A landscape with many valleys, sampled at points; each row gives a point and its height.
From any point a ball rolls to the lowest of the 6 points nearest to it. It stops when none of these is lower. Distance is the straight distance between rows; heights are no part of it.
k_158 height 630: [159 177 104  98 163  86 121 140 190  79 119 113 143 124  88 102  97 116
 117 117 112 115]
k_84 height 218: [113 150 116 111  86 117 188  97 111 194 168 143 159 135  84  71 113 148
 168 163 150 106]
k_361 height 548: [180 154 133  82 162 110 138 151 169  58  83 125 167 149 110 108  86 105
 132 149 129 115]
k_205 height 162: [ 96  89 143 176 147 146  89 141 123 106 113 135  78 150 130 129 128 104
  94 132 118 120]
k_532 height 175: [149 135 113 117 145 146 135 117  88 163 133 134 188 105 168 148 131 174
 139 107 152 117]
k_531 height 233: [114  98 149 153 107 142 154 122 121 155 132 145  27 162 160 154 108 165
 147 143 112 123]
k_523 height 428: [144 141 139 133 116  95 164 115 149 168 119 165  44 121 135  76 130 134
 153 164 121 147]
k_345 height 421: [137 157 129 174 145 114 150 140 129 148 121 149 104 136 137 107 116 121
 125 177 102 146]
k_653 height 346: [ 90 107 135 151 117 108 128 124 132 117 123  74 125 194 161 167 108 156
 121 130 126  94]
k_567 height 267: [109 154 135 132 108 104 202 105 108 174 151 157 126 150 102 101 122 144
 161 181 126 137]
k_448 height 283: [105 107 200 128  98 148 181  88 131 178 124 109  48 130 224 139 164 141
 187 132 110 112]
k_201 height 560: [118 157 111 125 174  74 127 135 182  90 107  84 142 136 100 122 131 121
 126 123 114 108]
k_972 height 432: [112 150 143 156 195 116 115 169 128  94 117 129 106 134 111 124 155  97
 122 148  94 130]
k_842 height 182: [114 108 119 185 115 147  97  98 128 145 115 136  63 117 160 115 137 131
 125 139 116 127]
k_562 height 235: [105 121 138 185 156 132  99 142 130 115 112 155  84 133 120 115 131  97
 102 141 105 135]
k_978 height 275: [115  46 114 121  96 170 102  98 149  49  56  83 140 153 137 160 119 111
 135 113 171  97]
k_714 height 223: [142 119 115 125 146 171 123 119  75 139 127 145 180 101 171 165 132 149
 111 117 148 128]
k_615 height 270: [ 91 175 102  82 165 102 158 125 122 111 150 172 100 134  48 121  73 137
 135 139 100  72]
k_732 height 300: [163 160 107 114  80 149  98 148 171 113 127 151 175 134 131 101  57 146
 115 138 136 101]
k_635 height 106: [142 105 138 112  87 130 170 100  96 174 148 139  34 134 159 110 132 166
 166 131 140 111]
k_466 height 189: [159 141 105 111  73 151 124 155 168 146 139 148 162 134 124 108  57 167
 135 127 151 102]
k_936 height 277: [140 132 128  92  62 158  65 137 171  65 112 130 188 124 101  92  93 103
  89 135 151 140]
k_450 height 454: [127 133 122  88 146  75 162 144 169 101 113 130 111 170  77 134  84 126
 124 125 133  96]
k_347 height 185: [132  95  99 154 104 169 108 112  94 139 137 136 103  89 124 124 136 121
  89 119 158 166]
k_93 height 112: [128 124 173  99 124 133 135  86  74 161 134 103  75 102 226 128 181 145
 164 126 115 109]
k_500 height 157: [130 103 119 128 109 141 103  76  85 149 130 117  98  72 158 126 175 141
 132 114 149 139]
k_906 height 328: [112 109 139 110  67 152  76 119 145  76 119  98 188 109 116 137 107 117
  86 120 159 124]
k_275 height 298: [126  95 130 105 140 167 111 115  89 127 119 154 199 105 160 205 130 138
  95  92 149 144]
k_159 height 318: [126  83 145  77  67 145  65 132 151  70 116 130 190  90 125 162 112 142
 100  90 169 126]
k_658 height 303: [173 139 114 145 111 127 138 110  87 159 135 136  89 111 157  66 120 143
 130 150 156 125]
k_42 height 505: [145 124 121 104 142  93 152 149 171  89  90 115 121 176 106 128  80 128
 126 129 144  93]
k_358 height 195: [146 108 144 159  99 162 113 175 136 109 133 102 152 132 119 135 114  87
  57 124 155 183]
k_967 height 143: [142  97 118  92 150 133 125 109 120 189  98 148 202 156 167 180 138 173
 155  72 124  97]
k_67 height 73: [115  89 128  67 140 126 176 127  54 195 142 145 146 153 131 182 149 179
 186  85 128 105]
k_323 height 694: [141 195 130 155 176  87 148 156 136 136 136 139 116 117 119 108 130 116
 136 165  79 167]
k_968 height 516: [113 143 152 143 130  95 146 132 171 162 116 167  30 117 138 111 142 137
 164 146 104 143]
k_878 height 265: [133  97 119 112 155 161 120 119  66 132 112 161 153 114 165 196 129 150
  99  94 145 128]
k_519 height 61: [167 154 134 100  86 154  77 155 148  65 111 149 189 138 128  93  65 107
 113 168 133 105]
k_318 height 139: [116  54 156 149 115 155 107 175 122  87 114  78 123 156 133 157 131  80
  74 117 158 142]
k_623 height 94: [134  90 109  66 132 119 155 118 119 202 150 136 179 120 123 153 129 189
 173  83 144 101]
k_593 height 254: [ 92 130 136 172 141 138 114 135 115 100 121 110 154 151 136 137 120  98
  83 156 114 132]
k_247 height 423: [160 147 124  78 140 130  97 125 182  42  91 146 178 138  85  83 104  65
 107 132 124 146]
k_604 height 488: [126 144 117 177 149 140 117 132 129 125 113 164 111 118 113  91 126  87
 100 164 104 166]
k_912 height 116: [133 122 149 120 104 118 125  79  87 166 134 104  69 100 202 110 175 159
 165 122 127 108]
k_344 height 256: [112 138 109 119  82 101 156 124 166 150 144 145 132 161  89 128  74 151
 125 133 130 106]
k_876 height 291: [142 110 123 113 125 179 130 131  86 133 128 153 186  85 143 150 124 135
  82 110 168 165]
k_687 height 211: [ 65 110 139 140  96 107 165 106 116 150 161 130 118 178 109 159 104 168
 144 133 117 104]
k_386 height 313: [138 135 118 118 117 127  93 121 173  61  79 121 155 157 118 103  84 104
 101 131 141  94]
k_456 height 446: [ 78 175 157 105 146 107 188 137 115 140 153 163  72 114  93 128 129 134
 164 183  88 153]
k_378 height 558: [113 150 158 119 108  90 177 104 175 175 123 157  42 108 137  85 164 131
 178 160 115 136]
k_677 height 292: [108 149 129 153 105  99 189 119 130 166 150 142 136 153 118 121 109 149
 137 168 119 144]
k_564 height 251: [ 90 104 139 147 177 123 124 151 129  77  96  97 142 161 119 141 167  82
 106 148 125 121]
k_834 height 99: [119 135 111 137  90 135 167 126 107 172 164 114 153 148 146 142 115 174
 151 142 144 127]
k_147 height 707: [125 168 125 119 184 132 114 159 145  71 163  91 178 102  73  99 172  63
 125 119 106 168]
k_619 height 631: [130 176 138 140 203 111 115 181 127  97 142 105 105 117 106 115 164 103
 135 149  77 131]
k_560 height 135: [177 119 114 112 157 137 139 128  60 164 131 143 138 103 161 125 130 162
 133 111 159 111]
k_540 height 201: [154 146 133 119  98 122 179 137  90 184 169 115 156 129 130  83 116 163
 156 157 161 120]
k_215 height 200: [114 112 116 156 123 169 107 132  76 122 133 130 131 114 161 161 104 135
  94 122 137 140]
k_832 height 230: [112 134 113 153  99 137 123 125 126 137 136 103 167 136 157 167  98 171
 132 115 139 103]
k_20 height 137: [ 78 109 106 119  81 136 159 102 118 167 173 145 126 154  99 146  82 167
 151 117 138  84]
k_639 height 188: [117 123 145 173 131 121 146 142 118 142 131 139  82 165 160 143 103 148
 126 157 103 131]
k_800 height 80: [126  79 133 180  83 154  85 144 144 134 134  96  96 112 131 156 155 114
  75  96 148 175]
k_715 height 354: [129 131 132 170 110 118 128  92 157 162 112 146  54 115 162  86 149 134
 155 161 115 133]
k_98 height 403: [128  68 139  69  99 151  58  98 149 117 105 178 215 115 140 193 116 137
 119  82 131 116]
k_190 height 342: [149  83 163  90 101 144 103 130 141 117 113 150 228 116 152 208 139 133
  79  95 157 174]
k_136 height 213: [152 121 103 124 136 173 119 122  65 138 126 149 152  89 153 119 127 142
  98 125 166 138]
k_905 height 744: [154 188 120 143 165  96 132 149 155 143 129 165  63  86 120  86 142 105
 153 158  85 162]
k_188 height 167: [147 119 122 118 117 116  99  67  68 155 142 123 111  66 156  94 166 136
 125 108 150 131]
k_460 height 293: [ 94 139 159 171 156 113  81 130 165 112 110 155  67 109 110 119 176 108
 140 130 102 119]
k_688 height 563: [102 165 148 140 173  77 149 161 151 117 135  96 112 144 114 141 141 136
 141 145 101 126]
k_449 height 593: [118 176 159 142 163  91 164 168 132 137 143 140  86 124 113 132 131 133
 142 166  85 150]
k_71 height 389: [122 143 150 168 151 100 131 152 148 143 119 157  51 134 137 128 120 134
 136 151  97 137]
k_324 height 553: [151 151  99  87 164 122  99 119 188  45 116 105 167 101  72  93 134  66
 128 100 129 148]
k_577 height 417: [136 139 123 170 119 149 120 152 148 133 126 144 133 123  94  85 123  61
  74 139 124 199]
k_620 height 266: [166 139 103 150 127 154 135 120  73 154 135 140 124 106 158  93 113 143
 125 149 156 128]
k_514 height 222: [ 83 146 112 109 117 107 159 108 137 135 148 183 115 163  63 127  67 143
 127 142 119  84]
k_482 height 105: [141  97 131  93 120 139 173 132  52 176 150 150  86 151 159 187 135 186
 165  97 129 120]
k_990 height 129: [ 82  93 129 103 106 152 173 120  53 163 159 134 112 163 141 210 133 190
 170  92 119 110]
k_210 height 383: [101 133 129 125 174 113 117 136 153  73 102  88 177 129  87 119 162  70
 116 128 119 138]
k_929 height 146: [123  77 133 140 108 172 104 159  99 103 137 117 127 116 140 176 112 110
  67 102 155 165]
k_171 height 450: [ 88 136 139 154 167  74 129 139 153 109 106  85 129 164 131 142 134 137
 125 145 108 105]
k_758 height 386: [ 96 149 131 126 125  65 159 125 168 128 132 118 117 164  80 138 104 148
 128 131 112 112]
k_663 height 338: [126  88 155  91 111 156 116 125 120 115 119 143 217 105 157 211 129 132
  92  93 149 160]
k_396 height 191: [129 136 127 164 113 135 149 131  99 155 140 115 134 149 164 141 105 157
 132 155 124 125]
k_983 height 103: [175  98 152  83 144  82 118 122  66 221 110 158 101 177 141 122 139 138
 145  65 111  81]
k_722 height 243: [132  90 122  88 148 156  99  94 120 174  92 161 228 144 165 172 139 153
 140  88 128 116]
k_327 height 394: [124  99 104 123 146 121 111 112 182  65  57  98 141 151 108 134 124  90
 129 132 141 103]
k_435 height 202: [105 115 142 155 101 123 167 132 100 156 155 116 114 176 153 166 110 170
 138 140 116 122]
k_257 height 305: [103 114 126 129  87 139  81 113 149  79 106  92 172 138 133 136  99 116
 102 116 147  92]
k_483 height 407: [174 172 124  93 137 120 100 145 177  65 102 154 183 145 105  80  76  90
 111 149 118 116]
k_302 height 622: [189 166 113  73 181 117 134 152 171  45 104 120 171 124 106  95  97  95
 132 136 115 129]
k_900 height 154: [ 90  69 139 165 146 163  94 146  90  89 119 104  99 166 153 158 125 108
  83 126 129 108]
k_423 height 385: [138 162 106 165 119 158 137 121 100 144 131 129 172 112 147 105 110 135
 113 158 142 141]
k_749 height 535: [160 158 116 154 125  98 136 101 140 157 111 151  75 105 135  47 136 112
 134 172 128 143]
k_529 height 392: [118 132 135 169 149 119  98 145 156 120 125 167  94 108  75  98 163  68
 100 136 105 174]
k_191 height 216: [123 119 112 122 135 138 121 121  95 149 134 121 176 133 178 203 120 180
 138  82 128 107]
k_919 height 496: [106 163 129 134 170 110 115 137 156  82 125 110 182 119  87 105 144  68
 104 132 104 160]
k_267 height 491: [120 172 120 118 106 128  95 108 187  85 121 126 201 130  81  83 119  78
  86 131 121 169]
k_739 height 101: [112 112 103  95  92 149 167 113 101 194 168 135 151 120 103 130 112 181
 171 105 151  95]
k_214 height 341: [154 140 133 153 120 114 170 120 123 168 124 161  66 137 149  87 113 140
 140 173 130 144]
k_398 height 217: [161 141 116 142 116 135 172 131  90 172 147 129 121 129 157  94 112 160
 143 159 154 125]
k_15 height 147: [133  80 127 123 113 131 110  82  94 164 131 110 118  73 141 157 194 134
 104  91 155 182]
k_289 height 282: [154 136 112 117  84 150  99 143 158 119 131 138 171 123 143 139  70 166
 127 111 146  88]
k_294 height 353: [114 143 112 127  75 168  87 124 135 110 130 124 210  91 129 127 113 137
  97 120 150 139]
k_505 height 664: [135 182 123 152 151 142 133 135 135 123 132 153 178 115  88  79 131  60
  95 152 100 204]
k_251 height 207: [119 109 127 127 113 141 155 132  84 161 153 111 136 151 167 198 114 184
 154 104 125 111]
k_942 height 150: [121  92 123 165 128 166  92 124  85 127 128 125  68 140 176 171 108 151
 114 115 120 114]
k_909 height 286: [101 101 140 144 113 130 142 133  97 127 150  88 131 170 177 204 110 182
 140 105 123  95]
k_471 height 515: [148 138  92 103 172 115 119 134 184  58  65 104 138 129 104 127 121  98
 133 122 135 109]
k_30 height 401: [111 127 115 140 121 106 103 109 174  87  94  92 154 168 129 127 102 122
 107 124 133  86]
k_496 height 453: [112 157 120 149 125  89 124 117 172 107 114 101 154 158 117 128 105 133
 114 135 121 108]
k_780 height 322: [153 122 116 161  96 161 116 154 139 140 131 123 132 101 110  97 124  95
  70 130 163 200]
k_353 height 115: [109  75 125 150  89 151  97 104 106 151 138 101 102  87 141 165 181 130
 107  98 150 179]
k_817 height 255: [127 147 112 109  93 134 163 137 159 153 152 176 141 162  72 110  58 139
 126 141 135 105]
k_914 height 133: [175 119 140  89 109 106 147 121  65 182 172 144  70 110 144  90 127 164
 153 111 151 101]
k_443 height 97: [154 156 151 114  84  69 151  96 138 176 160 139  67 115 146  24 135 117
 140 169 132 109]
k_408 height 56: [132 117 102  97  85 147 148 139 152 173 155 140 163 120 117 130  85 188
 156 104 155 101]
k_291 height 238: [110 109 150 140 168 124 127 169 144  76 108 102 159 152  96 130 174  55
  99 131 133 154]
k_48 height 242: [ 81 104 138 156 133 132 112 127 128  81 100  87 162 157 128 139 129  90
  98 144 129 113]
k_986 height 365: [ 75 184 136 101 138  81 172 125 131 125 163 135  97 114  60 136 130 149
 159 156  83 130]
k_387 height 271: [112 139 114 147 109 161 107 120 101 125 135 122 187 105 158 152 101 147
 107 129 142 122]
k_945 height 107: [141 159 121  88 144 111 100 123 200  59 122 115 188 109  68  80 126  61
 108 109 117 162]
k_699 height 284: [ 50 121 152 133 115 107 176 102 105 144 152 156  98 168 109 149 121 160
 150 159 101 110]
k_969 height 219: [147 125 136 138 105 119 187 123 100 171 145 146  77 147 146  99 110 155
 151 167 143 133]
k_31 height 689: [137 178 127 159 164 105 106 145 157 138 126 168  62  85 113  92 151 106
 147 148  84 150]
k_814 height 69: [144 133 172  78 125  80 117  84  74 181 134 122  90 114 195 132 188 160
 163  92 116  97]
k_901 height 187: [ 82  96 151 176 107 161  99  88 115 146 119 118  69 109 189 142 176 138
 153 135 105 128]
k_984 height 352: [ 94 129 130 137 148 107 106 116 164  80  95  92 172 144 105 120 139  89
 105 131 120 116]
k_921 height 309: [160 159 132 126 123  85 173 117 141 168 133 165  57 117 128  52 128 122
 151 180 127 145]
k_918 height 165: [113  85 146 154 174 130 112 172 141  79 104 128 101 157  96 132 176  71
  95 125 142 140]
k_178 height 184: [ 99  99 150 157 129 146 117 156 121  93 122  99 152 152 117 131 130  73
  71 144 135 151]
k_145 height 349: [143 175 124 151 112 110 189 124 124 176 142 135 146 143 125  88 115 140
 145 182 129 151]
k_134 height 53: [119 112 131 180 135 149 124 133 105 127 125 126  85 150 172 142  99 147
 112 145 113 123]
k_773 height 646: [179 140  84  93 185 151 135 156 172  43  83 105 140 116 115 144 108  92
 172 132 118 129]
k_292 height 183: [154  76 122 127 108 154 111 125 115 143 120 139 128  91 138 181 134 132
  69  76 164 182]
k_934 height 344: [111 167 117 102 123  69 162 125 169 130 149 151 121 142  57 123  88 138
 125 133 112 123]
k_489 height 98: [154 114 153  73 139 104 169 137  52 201 175 136 155 123 132 106 130 164
 168 112 148 103]
k_269 height 711: [122 190 142 123 170  99 150 175 145 116 178  83 100 121  91 124 154 133
 161 148  78 134]
k_833 height 877: [142 178 119 141 192 133 116 163 128  76 178  78 131 121 107  91 185  97
 161 138  83 123]
k_114 height 130: [110  92 147 183 114 124  89 155 158 118 130 131  89 126  88 120 167  74
  85 118 124 167]
k_846 height 572: [120 171 132 127 132 120 115 122 172  91 136 119 213 117  76  93 134  61
  86 133 102 191]
k_74 height 192: [ 86  98 120 112  82 133 153 115 107 159 173 125 126 160 125 189 102 187
 156  97 126  88]
k_280 height 589: [132 200 108 163 128 105 149 118 153 148 132 132 181 134 121  93 114 129
 122 164 113 150]
k_695 height 141: [178 142 126 112 122 135 164 136  70 182 161 126 139 115 150 102 117 165
 148 127 159 109]
k_848 height 117: [187 113 122  99 174 122 132 119  62 183 121 161 129 125 160 138 141 161
 145  86 147 109]
k_130 height 725: [173 153  96  69 168 132 190 171 161  60 121  83 134 128  90 136 108 117
 165 141 125 131]
k_167 height 128: [144 105 128 111 113 145 170 129  58 175 157 135  79 148 158 146 125 183
 158 121 132 122]
k_590 height 114: [149 110 129  97 112 144  96 123 170  44  63 120 165 148 101  99 101  83
 114 139 146 124]
k_622 height 614: [151 125  73 107 179 141 117 136 182  47  79 105 138 116  95 140 137  86
 156 113 130 121]
k_875 height 83: [121  97 121  70 136 125 182 117  70 204 160 139 166 130 125 154 144 179
 187  95 140  99]
k_534 height 500: [108 161 122 148 111 128 103 106 159  99 116 120 193 132 103 107 113  92
  89 145 114 135]
k_85 height 692: [106 171 164 100 121 114 174 138 183 162 137 164  21  74 106 119 154 124
 189 138  93 134]
k_104 height 93: [144 145 197  82 139  81 107  99  51 176 128 161 100 118 219 138 180 119
 143  98 100  93]
k_416 height 100: [134  92 114  80 149 124 152 118 104 211 118 137 180 158 150 184 140 181
 169  73 126 103]
k_110 height 713: [131 177 159 145 158 115 117 170 167 130 135 146  32 100 114 120 150 130
 166 135  88 133]
k_847 height 203: [101 114 152 155 168 121  78 156 147  95 126 147  71 119  75 121 199  83
 111 113 121 132]
k_199 height 264: [117  98 129 110  96 141  97 110 165  57  81  98 171 144 108 115 116  85
 101 126 157 116]
k_526 height 178: [125 148 119 134  89 122 184 114 119 188 163 127 153 145 119 108 112 160
 154 154 146 128]
k_518 height 367: [145 127 128 129 185 141 107 193 135  71 147 118 107 124  70 121 210  64
 121 113 132 154]
k_420 height 416: [149 138 117 161 114 114 135 100 130 165 117 144  67 120 159  72 131 136
 141 162 135 137]
k_522 height 371: [ 99 104 107 125 162 122 118 127 172  65  81  88 161 137 100 147 177  79
 130 124 138 130]
k_632 height 701: [130 159  91 129 188 134 120 150 144  73 145  67 146 109 100 115 188  91
 161 124 108 124]
k_101 height 691: [148 170 104 161 141 136 137 121 125 142 118 168 130 105 112  61 127  81
 101 172 119 169]
k_139 height 350: [ 91 141 136 166 140 109 121 127 134 112 119  97 153 157 144 133 116 130
 107 150 111 109]
k_467 height 226: [140 146 112 132 116 152 133 124 107 159 139 121 198  94 159 123 120 169
 134 131 155 111]
k_839 height 179: [106 102 170 151 112 158 138  86 116 162 117 111  59 118 226 143 175 147
 182 131 103 116]
k_325 height 237: [ 87  79 134 128 102 151  99 108 130  64  94  66 164 145 143 159 130 107
 106 117 157  99]
k_244 height 325: [112 119 120 134  99 129 101 121 132 109 130  91 159 145 157 169  88 165
 129  89 139  73]
k_802 height 124: [164 109 110 116 128 128 119 100  77 169 127 144  71 108 169 135 141 173
 155  94 136 117]
k_58 height 257: [170  87 135 108 127 158 124 140 120 132 118 149 175 101 153 184 131 131
  64  91 176 188]
k_822 height 396: [112 126 120 144 104 110 108 119 160 106 110  87 149 163 141 145  89 138
 124 121 133  81]
k_76 height 334: [126  86 133  88  85 155  63 125 136  54  98 116 162 110 131 149  95 129
 107 101 171  92]
k_792 height 196: [119 134 137 179 142 130 126 135 120 133 120 145  93 148 152 123 107 125
 110 163 113 134]
k_217 height 156: [141 113 110 155 117 142 120 108  97 160 137 134  58 121 180 135 126 169
 140 122 128 120]
k_555 height 559: [142 135 106  97 167 122 102 121 186  48  79 111 158 117  82 105 143  72
 127 113 129 133]
k_193 height 104: [178 101 133  85 174 115 148 128  65 202 106 152 156 165 162 147 144 157
 147  82 131 102]
k_299 height 142: [133  91 149 162 139 123 101 178 158 110 117 117 101 155  95 123 161  66
  68 120 141 166]
k_249 height 136: [111  51 150 160 150 139 102 173 153  93 100 109  93 169 102 135 177  75
  80 118 160 144]
k_446 height 755: [174 132  54 111 172 172 118 146 178  35 119  98 129 101 100 118 136  82
 168 108 117 131]
k_458 height 177: [106  97 151 135 102 145 119 147 149  84 111  73 172 152 124 139 139  77
  82 136 148 146]
k_321 height 140: [111  90 108 146 107 159  87  91  91 138 131 125  86  89 136 159 152 140
 109 101 142 156]
k_155 height 111: [183  99 142  73 148  99 146 127  59 186 139 157  96 134 145 128 138 164
 152  86 143 100]
k_297 height 274: [ 70 129 141 139  99 120 185 101  93 167 156 157 112 159 117 136 118 162
 159 166 110 124]
k_174 height 330: [117 160 109 162  97 139 117 113 143 136 140 111 182 138 146 131  96 153
 117 139 133 113]
k_206 height 487: [118 155 135 173 163 114 100 136 156 124 109 167  67  96 113 106 152 103
 133 149  88 141]
k_553 height 108: [101  78 150 184 109 128  81 142 163 120 130 117  90 138 104 132 170  91
  83 117 132 154]
k_572 height 307: [ 81 141 143 152 115  92 161 124 144 144 151 119 125 172 115 153 109 163
 130 145 117 119]
k_264 height 465: [142 157 117  83 151  81 156 159 172  93 131 133 122 154  67 125  81 123
 122 124 121 107]
k_457 height 118: [103  66 142 164 117 164  89 147 112 102 128 114  95 137 128 154 121  94
  67 117 137 143]
k_165 height 651: [135 160 123 154 170 124 107 163 142 113 141 155 118 100  71  90 154  55
 103 130 100 186]
k_80 height 304: [122  92 163 104  89 147 101 145 123  84 129  88 198 108 152 193 130 124
  80 101 162 149]
k_767 height 176: [ 92 136  99 119  91 118 173  93 131 173 157 165 139 149  75 111  92 152
 155 148 132 100]
k_300 height 374: [126 134 149 132 170 124 121 178 144  88 136 117 157 125  80 113 164  52
  93 122 121 179]
k_163 height 276: [126 124 133 134  92 176 121 148 106 111 138 126 189  98 136 146 118 118
  76 131 163 173]
k_882 height 163: [136 102 134 140 113 153 145 129  80 156 146 133  61 159 177 171 110 177
 142 111 123 122]
k_238 height 784: [149 187 117 164 177 117 109 152 137 125 138 162  97  89  99  87 134  86
 127 156  80 168]
k_189 height 687: [144 186 137 121 150  99 173 156 153 154 143 162  44  91 104  94 133 123
 168 164  92 167]
k_340 height 153: [138 104 134 122 101 136 131  88  96 164 126 123  44 126 191 151 155 185
 171  99 124 117]
k_490 height 113: [ 85  79 146 183  93 149  91 112 137 133 131 128  79 110 129 138 170 108
 107 126 125 158]
k_154 height 828: [152 197 161 122 132 134 139 176 176 136 179 135  26  92  97 106 150 110
 181 140  76 120]
k_261 height 528: [122 186 115 140 132  74 155 129 176 144 144 126 146 129  94 115 114 141
 132 142  99 144]
k_13 height 125: [140  90 113 147  89 157  95 127 118 140 133 115 111  86 124 148 145 123
  77  98 169 191]
k_212 height 415: [124 105 117 103 107 140  73 118 128  97 118 122 177 111 161 184  92 166
 125  73 146  76]
k_762 height 306: [131 134 129 151 103 184 122 140 104 123 140 131 166 109 124 119 113  96
  73 142 157 185]
k_122 height 351: [149 160  95 109  79 132 164 128 177 180 152 160 165 138  80  78  76 150
 142 145 151 115]
k_548 height 521: [158 191 100 126 111 108 121 123 197 129 121 148 170 139  98  95  77 127
 109 136 115 132]
k_24 height 245: [145  92 113 115 147 169 116 114  79 133 117 161 153  95 146 167 132 136
  92  94 163 152]
k_679 height 819: [136 175  92 115 181 111 115 146 165  78 147  71 145 105  93 101 158 106
 148 118  98 121]
k_691 height 287: [101  89 159  92  92 154  82 116 118  79 119  93 192 101 138 183 120 136
  98  91 160 122]
k_627 height 654: [139 151  73 106 179 111 120 141 178  68 105  79 122 117  97 124 153 110
 157 116 121 102]
k_892 height 281: [160 154 109 107  80 145 143 155 176 154 145 153 166 151 102  97  54 155
 133 143 146 106]
k_737 height 348: [140  99 138  81  65 156  49 143 145  66 118 150 189  96 122 142  98 136
 102 112 163 126]
k_781 height 204: [129 111 143 168 130 139 116 169 137 111 128 128 125 145 103 119 126  62
  67 136 126 176]
k_427 height 320: [ 93 105 158 131 113 136 184 119  88 155 151 170  57 172 134 149 108 155
 159 158 110 127]
k_999 height 360: [130 163 100 149  80 129 130 115 161 155 136 122 182 132 133 112  94 158
 125 144 138 114]
k_105 height 333: [166 162 125 111 106 120 122 146 181  97 116 140 165 166 115 100  55 127
 111 142 131  98]
k_486 height 92: [153 120 145  97 142  88  91  67  68 181 123 143 115  96 169 117 181 141
 138  84 130 103]
k_965 height 768: [162 157 126 136 184 158 106 169 123  66 194 116 115 111  80  89 196  55
 137 116 109 147]
k_401 height 343: [137 121 106 161  96 164 119 125 115 141 128 140 118 105 108  91 123  94
  77 141 157 180]
k_913 height 241: [114 116 176 137 100 132 161  86 138 178 124 114  59 119 210 107 165 148
 176 149 116 121]
k_752 height 164: [153 115 102 153 120 151 115 102  91 154 127 134  73 107 168 119 131 155
 133 126 143 129]
k_185 height 166: [154 132 133 123  99  99 120  84  95 167 139 116  73  98 182  84 156 152
 155 129 139 108]
k_629 height 278: [134 115 111 148  94 144 109  80  93 145 133 126 102  69 133  81 161 115
 112 135 157 153]
k_308 height 746: [182 151 101  84 177 162 134 140 172  20  97 103 185  98 115 122 120  92
 183 147 103 162]
k_881 height 89: [128 112 160  98 138 118 111  72  61 158 119 124  98  95 200 144 200 151
 157 100 119 116]
k_124 height 588: [130 175 145 144 141  88 186 139 134 164 138 166  92 129 116 110 123 132
 143 182 102 168]
k_211 height 503: [151 166 116 176 145 125 157 132 118 156 115 151 118 126 143  83 110 122
 124 178 120 151]
k_552 height 532: [120 174 117 143 130  89 122 118 179 118 121 116 160 140 107 116  98 130
 115 138 108 121]
k_47 height 536: [ 94 149 174 136 156  87 169 159 132 132 142 142  69 146 114 147 130 138
 145 163  94 145]
k_938 height 794: [135 140  86 126 169 159 114 144 152  64 169  73 165 109  88 106 207  70
 162 116 120 140]
k_625 height 280: [149  97 128  96 102 161  90 124 143  41  70 115 161 151 124 115  83 103
 114 141 161  95]
k_143 height 158: [154 121 118 113 131 136 160 134  71 176 148 129 145 129 169 149 123 183
 155 118 148 116]
k_867 height 448: [102 147 122 142 171  92 110 127 163  91 104  95 156 140 112 125 140 103
 117 139 108 113]
k_440 height 422: [118 134 127 121 189 134 121 173 141  68 135  97 151 126  86 125 200  60
 131 118 124 151]
k_241 height 337: [ 94 112 133 147 101  95 144 127 151 129 135  91 127 182 129 164  97 164
 136 128 125  91]
k_933 height 224: [ 90  91 141 163 137 144 111 130 100  94 121  82 133 170 172 172 120 128
 106 129 133  95]
k_39 height 199: [135 123 114 144 133 162 128 132  75 142 135 128 142 121 179 165 115 168
 126 123 144 123]
k_852 height 86: [125  81 135  62 152 117 167 113  93 219 122 140 180 168 126 160 145 167
 174  69 116 103]
k_840 height 120: [131 114 137  99 112 140 187 119  55 186 173 139 123 138 131 121 126 171
 174 145 150 114]
k_543 height 279: [116 124 131 174 105 131 115  75 137 158 116 124  70 101 170  92 159 130
 149 154 118 126]
k_941 height 131: [148 118 111  98 128 134 127 119 132 178 122 131 202 109 152 158 123 186
 156  88 148 105]
k_125 height 347: [113 125 159 127 121 115 189 120 122 162 132 184  39 137 130 110 115 144
 155 171 116 142]
k_614 height 508: [111 132  99 121 188 127 113 144 154  70 112  78 156 118  93 132 191  81
 141 123 119 128]
k_996 height 91: [156 127 152  84 107  80 120  93  78 175 153 120  77  98 176 116 165 165
 159  97 135  99]
k_864 height 95: [160  91 150  75 160 118 145 133  79 225  98 133 176 196 150 137 136 137
 156  81 114  94]
k_791 height 134: [129 112 109 116  94 133 138 129 130 170 147 119 160 131 141 179 101 193
 153  90 147  98]
k_36 height 285: [ 57 159 119 105 139  82 150 106 133 129 148 155  89 136  60 137 112 152
 142 147 100  88]
k_937 height 132: [158 113 119 109 180 142 132 119  72 166 108 157 184 131 173 161 136 162
 138  93 142 111]
k_606 height 384: [125 103 121  97 105 150  69 110 145 109 117 154 202  95 149 174 104 156
 122  90 145 101]
k_222 height 848: [158 190 143 140 155 126 106 173 157 122 161 137  36  89 107 102 159 111
 171 137  75 118]
k_930 height 81: [101 161 137 150 176 112 122 144 131  95 121 120 159 133 104 114 140  74
  97 150  94 147]
k_459 height 87: [105 105 149 181 124 128 104 111 148 146 112 146  39 141 161 134 136 145
 140 131 100 111]

For each start below, name the point where the ball stops.
k_238 | k_134
k_291 | k_800
k_275 | k_67
k_101 | k_800
k_564 | k_800
k_876 | k_67
k_878 | k_67
k_518 | k_800
k_398 | k_67
k_773 | k_590

Call two points neighbours if one is among the 6 nearest of the other. Go from one point of each pair to the other, from neighbour to neighbour, staying as low as possible. Name the highest point that can't be avoided.
k_519 / k_945 | k_247
k_519 / k_459 | k_936
k_930 / k_459 | k_593
k_590 / k_834 | k_199
k_800 / k_635 | k_217
k_408 / k_635 | k_167
k_134 / k_800 | k_900
k_408 / k_814 | k_983
